A landscape with many valleys, sampled at points; each row gives a point and its height.
A ball rolls from a point to the lowest of its 2 nearest points, and stops where none of them is lower. Distance is the straight distance between rows; heights are no part of it.
tuzur: [124 145 159 147 143 164 168 107 127 145 133 155  91  95 134 155 161  98
 105  70 162]  (h 1.38)
nudu: [167 129 169 150 138 122 132 123  50 121 106 117 110 112 154 144 127 122
  88 140 112]  (h 2.17)
fazek: [118 117 139 131 141 151 135 146 169 149 127 112 119 106  64 168 166 144
 161 138 135]  (h 3.44)
tad: [100 120 149 149 103 181 121 118 174 161 123 149 125 143 134 137 117  99
 115  98 158]  (h 2.55)
goluk: [154 109 137  78  97 133 147 229 136 110 139  61  73 152 107 147 155 170
 109 114  69]  (h 3.00)
bavut: [117 161 155 167 132 194 152 112 160 160 134 169 127 115 124 145 144 103
 143  59 177]  (h 1.78)
fozo: [157 117 132 110 164 120 106 145  88 122 125 134 152 115  69 115 172 160
 152 169  98]  (h 4.30)
Fop: [184 149 115 114 176 105 142 142 144 174 139 130 138 120  94 161 148 174
 141 111  64]  (h 5.56)
zez: [138 143 152 144 129 143 158 108 114 118 108  98  76 110 157 162 137 108
 107 131 134]  (h 1.19)
Gedo: [ 89  98 120 148  81 113 102 136 124 110 122 107 150 163 176 105  97  89
  88 145 152]  (h 7.28)
zuvi: [ 91 121  89 145 149 116  93 110 126 129 127 146 136 120 135 110 119 128
 130 143 159]  (h 2.87)
Revep: [115 149 126 131 144 149 128  71 111 112 127 203 158 130 154  90 145  82
 143 119 185]  (h 8.18)
Lan: [153 116  77 113 131  96  90 159 125 155 131 131 164 172 167 123 103 140
  90 137  66]  (h 6.65)
buru: [116 147 112 149 154 112 116  95  76  91 115 150 133 112 160 113 119 124
 115 145 155]  (h 1.96)
Fusa: [154 115 140  96  79 120 161 211 124  94 123  45  63 146 144 162 127 170
  94 117 116]  (h 2.70)
zit: [167 114 149 126 137 122 109 146 135 155 115 117 114 162 139 140 141 138
 104 134  94]  (h 1.60)
Kad: [138 143 172 113 120 173 129  52 115 133 130 198 144 151 109  79 127  80
 177 131 175]  (h 0.76)
siv: [130 163 163 143 146 173 134 106 162 169 122 166 149 119  95 157 139 137
 165  96 169]  (h 2.33)
Tilil: [123  87 129 121 103 107  99 187 139 112 125  70 100 124  81 122 144 166
 130 139  99]  (h 1.71)
Sif: [ 76 101 138 143  81 174 120 151 193 192 134 137 155 160 143 131 103 106
 104  92 159]  (h 3.21)
mizo: [156 127  43 110 120  80 109 144 107 126 150 114 159 130 145 113  62 172
 122 106  22]  (h 4.36)
tafe: [145 122 142 114 104 120 154 195  96  95 120  72  66  96 143 183 112 161
  97 128 122]  (h 2.25)
deki: [137 142 165 139  88 140 165 127 108  74 106  66  70 110 157 161 111 105
 119 137 126]  (h 1.51)
zitiz: [147 133  89  94 130 108 170 194 140 118 150  65  86  88 111 185 135 189
 120 128  75]  (h 6.11)
giso: [149 126  59 107 122  84 114 162 135 111 142  90 122 121 112 121  99 193
 142 105  19]  (h 3.32)
vabo: [154 112 143 122 132 135 110 160 101  88 126  91 130 106  75 123 157 148
 146 187  91]  (h 3.77)
Vogor: [145 118 107 132 138 110  95 137 143 190 133 153 175 181 145 121 121 129
 104 142 103]  (h 7.27)
Kivuv: [177 129 163 126 129 120 120 105  32 113 112 139 135 139 161 110 106 104
 105 161 121]  (h 1.85)
kupil: [ 98 121  96 110 127 120 109 125 148 163 138 158 195 185 173 113 115  96
 110 167 153]  (h 7.85)
Lib: [115 170 141 168 170 142 158  93 113 128 119 149 123  93 145 133 162 119
 110  76 156]  (h 1.07)
tama: [138 166 106 129 185  97 117  88 123 126 120 148 145 115 124 129 137 154
 144 141 144]  (h 2.29)
zuka: [ 80 111  91 140 105 121  95 107  99  83 120 134 145 141 180  97 102  96
 101 154 177]  (h 7.51)
misum: [118 164 122 158 180 117 145 100 118 123 117 123 112  77 131 147 144 146
 126 116 135]  (h 1.45)
kulo: [157 147 186 142 136 158 146  81 125 161 113 176 148 141 129 117 141 101
 134 105 154]  (h 8.07)
zabi: [115 147 136 109 130 172 114  73 173 106 124 165 139 150 114 110 134 112
 189 155 177]  (h 6.10)
vibof: [160 131 174 111 142 153 117  84 133 168 110 181 166 176 138 107 132 113
 149 140 152]  (h 7.95)
Foz: [123 122 170 143 101 166 135  90 149 139 117 138 103 136 130 122 141  76
 127 112 143]  (h 2.10)
mabe: [148  97 144  97 142 134 164 163 129 163 154 118  69  98 101 181 167 142
  95 117 138]  (h 2.53)
peli: [141 140  71 101 166  62 105 126  98  85 146 124 144  99 118 123  90 195
 163 172  78]  (h 4.29)
Zed: [136  94 144 114 122 130 112 172 153 138 129 103  90 133  97 152 144 149
 110 123 103]  (h 0.45)
sus: [113 126 128 129 152 142  95 113 148 133 125 168 145 103  57 124 144 147
 185 150 167]  (h 4.67)
suso: [123 113 133 129 138 148 169 139 127 167 141 144  68 102 130 165 147 125
  81  93 169]  (h 1.88)
ris: [128 144 140 138 143 131 151 138 135  83 127  67 110  85 107 164 152 136
 139 155 119]  (h 5.36)
somo: [ 93 108 101 140 115 120 102 145 195 186 129 136 145 149 117 141  96 135
 133  91 148]  (h 4.11)
Repip: [117 133 162 167 106 145 150  96  67  97 133 131  76  72 129 118 131  71
 114 114 135]  (h 1.77)
vovep: [157 139 132 101 150 137 181 204 112 100 147  58 101  79 108 194 149 169
 111 154  88]  (h 6.28)
rada: [103 118 123 125 118 150  92  88 158 103 121 163 139 157 133  90 123 102
 149 138 178]  (h 6.47)
mazu: [140  81 124  96  83 113 138 210 155 131 141  77  79 161 112 134 141 177
  94  89 108]  (h 2.32)
vekeb: [ 94 133  93 110 174 125 135  82  89  93 146 199 150 135 172  96 145 115
 147 142 187]  (h 8.00)
palif: [135 120 157 114 149 154 183 151 145 155 141 115 100  84  74 179 181 135
 127 128 145]  (h 2.98)
peki: [ 93 110  82 137 134 102  87 126 165 154 137 157 157 144 108 112 103 142
 147 134 152]  (h 4.09)
ved: [112 127 130 148 139 151 121 125 168 202 140 155 150 135 113 164 119 134
 141  93 144]  (h 3.14)
Kom: [121 160 132 120 148 150 134  85 154  95 123 138 141 110  94 126 169 122
 193 170 155]  (h 5.72)
rin: [129 154 160 141 156 129 145  66  98 142 114 190 179 129 140 105 153 100
 118 103 171]  (h 8.16)
Sifo: [142 159  94 123 181  79 118 105  83 102 128 130 135  99 140 129 119 179
 152 167 124]  (h 3.20)
Nep: [127 156 148 160 124 148 142  80  87  78 125 165 111  82 142  82 145  57
 131  96 141]  (h 1.61)
Losi: [130  78 117 107 100 120 114 205 164 178 139 105 113 174 121 126 124 163
  89  94  92]  (h 0.82)
noso: [112 123 179 132  92 177 123  80 153 140 126 164 127 161 138  87 108  57
 153 132 149]  (h 1.70)
kulev: [112 120 120 126 145 121 107 137 159 109 123 111 132 102  64 128 150 143
 166 162 136]  (h 4.02)
pob: [139 140 145 140 132 125 123 108 136 123 109 114 112 132 131 140 148 122
 123 144 123]  (h 0.64)
mufir: [135 117 179 131 108 127 139  77  82 139 140 169 122 142 130  85 117  45
 130 140 135]  (h 2.43)
zeni: [ 67 107 120 138  83 157 109 111 182 127 117 141 159 166 154  88 109  90
 125 126 177]  (h 6.81)
Tifi: [108  79  82 125 101  88 119 187 175 195 163 112 141 157 124 142  94 153
  98  87  93]  (h 2.99)
mef: [106 157 135 128 115 193 125  90 172 161 132 185 189 177 187 102  99  92
 152 132 176]  (h 8.50)
guna: [107 127 149 164  90 148 151 102  92 113 133 139  91 112 158 103 113  46
 101 100 131]  (h 1.93)
puz: [153 123  41 113 140  71 102 155  91 148 150 150 194 143 152 107  85 148
 110 134  49]  (h 5.59)
Buv: [127 128  89 110  96  76 114 218 118  79 116  52 104 119 114 129  87 211
 126 103  74]  (h 0.44)
Fusu: [165 152 136 119 192  98 132 126 119 154 130 141 163 113  87 143 170 172
 147 123 102]  (h 5.23)
bebog: [110 113 113 119  96  91 137 204 123  77 118  39  91  93 106 157 103 201
 120 123 112]  (h 1.75)
gupa: [112 129 154 155  94 148 141  81  95 136 134 164 146 139 176  88 118  31
 102 123 137]  (h 2.15)
Letun: [151 134  94 116 161  90 144 168 140 149 153  92 104  99 101 167 129 181
 135 108  46]  (h 5.86)
zut: [140 146 177 125 110 172 151  57 130 138 141 196 146 161 152  64 117  47
 159 113 147]  (h 1.30)
Zezu: [ 85 121  76 120 137 127 119 100  81  83 142 172 156 143 202 104 119  93
 124 171 184]  (h 7.75)
vuga: [139 125 144 140 120 124 123 157  85 114 109  93  91 111 159 161 110 135
  92 123 121]  (h 1.72)
bovat: [139 132  68 117  86  80 102 198 107 105 126  78 122 148 130 103  78 196
 118  94  44]  (h 2.08)
Mita: [123 132 130 129  85  89 127 163 155  74 103  43  98 155 148 132 106 170
 114 125 130]  (h 2.71)
Loma: [136  91 120 110 123 105  79 150 125  90 113  99 118 132  91 102 135 162
 138 172 105]  (h 2.90)
Lifo: [156 119 129 115 152 130 106 109 123 192 127 189 193 181 149 117 131 126
 123 148 144]  (h 7.67)
sopa: [ 96  86  64 138  94  67 128 144 197 179 155 119 181 150 128 136  76 137
 120 101  96]  (h 4.64)
zego: [101 137 116 123 111 156 105 110 192 186 138 158 192 184 164 120  87 103
 134 141 162]  (h 8.29)
Tuk: [115 156 140 143 136 146 156  98 149  82 113 101 115  90  97 133 170 107
 160 168 137]  (h 5.52)
mozer: [149 142 109 117 186  97 126 146 125 123 134 118 149  88  70 125 154 173
 161 162  73]  (h 4.80)
gev: [159 125 137 110 152 118 118  88  57  97 118 156 135 136 159 106 127 119
 130 181 149]  (h 1.04)
filag: [ 81  91 139 151  79 136 122 138 166 128 118  99 130 161 150 106 114 103
  94 105 159]  (h 7.06)
nesav: [139 158 177 128 133 153 153  58  97 115 137 179 130 117 106  89 148  62
 162 113 158]  (h 1.32)
lod: [143 129 156 127  74 115 135 159 113  69  86  50  96 137 156 154  99 141
 121 141 119]  (h 2.00)
nen: [133 147 116 134 172 103 144 133 150 129 129  97 116  84  94 163 150 159
 152 146  98]  (h 5.15)
lete: [123 158 155 153 146 155 150  76 110 106 124 141 123  93 119 117 165  96
 143 111 149]  (h 1.37)

For each start below, name the point where the ball stops.
Revep | Zed
zabi | Zed
zitiz | Zed
kulo | Buv
zego | Buv
sus | Lib

Call two points neighbours if one is among the 2 nearest of the other. Go from one point of each pair to the other, from neighbour to neighbour, staying as low as possible. Name the highest point that can't be avoided.
Zed, pob | zit
Buv, Kad | somo
Lib, Kad | lete
vuga, Buv | tafe
Losi, Buv | goluk
gev, vuga | nudu
